The views of a scene show one set of named points, each view turned or mirrored, shifted and resized as a whole, with a little noise and some points left out.
In the rows, zero is written as 128.

Scene 1
View 1
j464: [129  96  88 127 150 142 123 137]
j499: [132 115  87 144 155 134 130 118]
j268: [146  92 129 123 136 145 117 119]
j548: [152  86 113 104 143 148 133 152]
j401: [147  99  93 121 141 132 138 136]
j906: [154 104 115 131 131 126 137 114]
j415: [164 111 128 122 159 145 148 130]
j640: [149 111 122 132 158 148 133 120]
j445: [147  88 122 123 128 135 121 119]
j33: [141  99 113 135 130 129 121 109]
j149: [145 128  85 146 157 127 146 113]
j598: [158 110 114 119 164 144 150 140]
j136: [137  97 134 134 153 154 111 115]
j968: [151 105 115 122 154 145 138 133]
View 2
j415: [133 134 129 151 136 148 116 138]
j499: [108  97 144 143 112 159 117 148]
j598: [133 131 134 145 138 155 113 146]
j445: [111 147 133 133 124 134 150 128]
j640: [127 115 136 147 130 140 121 132]
j968: [127 127 139 138 134 151 120 139]
j268: [115 127 143 134 129 131 143 127]
j33: [104 121 138 139 113 140 142 132]
j149: [111 100 131 158 105 166 111 151]
j906: [112 130 128 146 113 149 135 137]
j401: [110 126 143 130 125 161 126 153]
j464: [109 113 148 130 123 150 131 142]
j136: [122 107 146 137 131 124 136 120]
View 3
j640: [110 122 101 123 146 110 153 105]
j464: [121 134 110 126 163 129 144  97]
j415: [122 116 107 120 129 108 148 114]
j906: [120 142 110 141 141 125 145 113]
j149: [ 96 131 112 135 131 129 129  80]
j136: [119 121 100 118 181 108 166 113]
j548: [150 117 112 107 158 124 144 116]
j33: [116 147 108 142 156 127 151 109]
j401: [130 130 115 123 149 133 132  99]
j499: [101 133 112 130 152 132 133  83]
j445: [138 143 109 139 152 122 158 133]
j968: [124 117 108 118 146 116 145 105]
View 4
j136: [ 92 131 148 166 190 103 147  81]
j499: [ 62 104  96 139 168 101 103  47]
j968: [ 59 110 124 148 170  90 116 113]
j415: [ 59 114 125 165 155  70 117 124]
j268: [111 121 140 152 170 112 137 103]
j548: [ 65 114 133 116 181 120 124 146]
j640: [ 69 120 127 163 170  84 126  92]
j464: [ 81 111 114 128 174 117 116  82]
j401: [ 69  96 105 122 163 116  99 107]
j33: [117 110 116 145 151 110 120  82]
j598: [ 42 112 118 150 163  81 108 127]
j906: [104 104 116 150 138  98 111  99]
View 5
j415: [155 115 116 123 141 136  95 148]
j548: [161 141 116 138 110  84 100 165]
j33: [ 94 139 108 103 125 108 111 155]
j445: [113 154 121 128 145  99 125 172]
j401: [144 141 101  98 107  96  95 150]
j464: [116 130 104 108 101 100  94 155]
j149: [119 112  90  65 110 140  85 130]
j598: [150 131 109 112 119 110  96 150]
j640: [123 110 113 124 123 127  88 149]
j268: [107 131 120 134 126 104 110 164]
j499: [112 113  95  81  94 120  80 140]
j906: [117 139 108  96 137 119 112 154]
j968: [144 120 111 122 121 117  91 151]
View 6
j401: [114 154 146  95 109 115 132 113]
j33: [ 97 137 158 108 101 153 138 139]
j136: [132 110 154 116  98 148 171 150]
j548: [126 131 143 125  91 101 151  90]
j268: [111 118 158 126  91 143 153 130]
j415: [109 107 141 114 132  94 140 127]
j149: [109 155 144  62 149 125 123 152]
j640: [118 114 147 102 125 121 154 145]
j499: [128 157 146  67 128 133 138 146]
j598: [118 120 139 107 130  87 143 119]
j445: [ 84 120 158 138  89 145 139 119]

Which points are out of place in each view (at most two, in the order of its rows)? Write - if all are in place.
view 1: j464, j445
view 2: -
view 3: j136
view 4: -
view 5: j598
view 6: -

Scene 2
View 1
j39: [154 117 107 120  98  62 165 145]
j272: [171 153 152 156  79  79 115  94]
j629: [184 171 109 154 105  61 150  83]
j398: [172 125 100 151 141  70 158  87]
j193: [155 158 111 122  92  70 147 157]
j684: [150  50 117 135 119  67 174  94]
j694: [175 125  95 131 104  55 175  86]
j89: [152  59 136 114  65  60 178  90]
j929: [141  72  99 130 147  72 166 138]
j361: [153 115 151 140  82  83 127 120]
j925: [159 144 117 152 132  78 130 126]
j723: [175 116 143 165 101  75 141  51]
View 2
j723: [123  79 151 103 149 128  92 120]
j39: [132 133 108 120 169  93 135 104]
j925: [136 134 125  94 178 112 114 134]
j929: [141 154 116 130 183 125 106  73]
j272: [ 93  92 131 101 177 110 105 143]
j694: [144 101 131 113 141 100 135 112]
j193: [118 135 105 107 182  83 143 125]
j684: [146 115 133 131 152 129 103  66]
j629: [132  97 137  89 155 100 124 151]
j89: [114  93 128 148 148 114 113  62]
View 3
j723: [135 138 186 230 100 135  99 105]
j684: [116 102 147 183 138 156  81 105]
j39: [167 126 155 148 123 142  97 137]
j929: [137 117 156 145 159 143  90 107]
j398: [133 145 195 187 136 139 101 128]
j925: [170 152 188 167 129 119 113 116]
j89: [135  96 122 198  93 155  82 118]
j193: [190 143 168 146 111 124 111 146]
j694: [152 132 167 164 114 146 101 157]
j361: [164 137 171 179 119 124 107 106]
View 4
j398: [173  89 151 165 162  64 127 159]
j89: [ 92 126 110 161 152 107  76 106]
j723: [168  79 111 204 132  91  99 140]
j684: [111 107 157 151 167 111  89 132]
j272: [177  99  81 207 108  90 154 125]
j925: [172 112 136 169 138  78 185 140]
j629: [189  98 100 183 136  39 141 145]
j193: [148 140 106 151 138  57 194 121]
j694: [152 118 118 159 161  41 109 138]
j361: [142 115 106 183 121 112 164 110]
j39: [157 124 134 147 149  60 173 134]

Which points are out of place in each view (at most two, in the order of its rows)? Write - if all are in place.
view 1: -
view 2: j929
view 3: j694, j361
view 4: j39
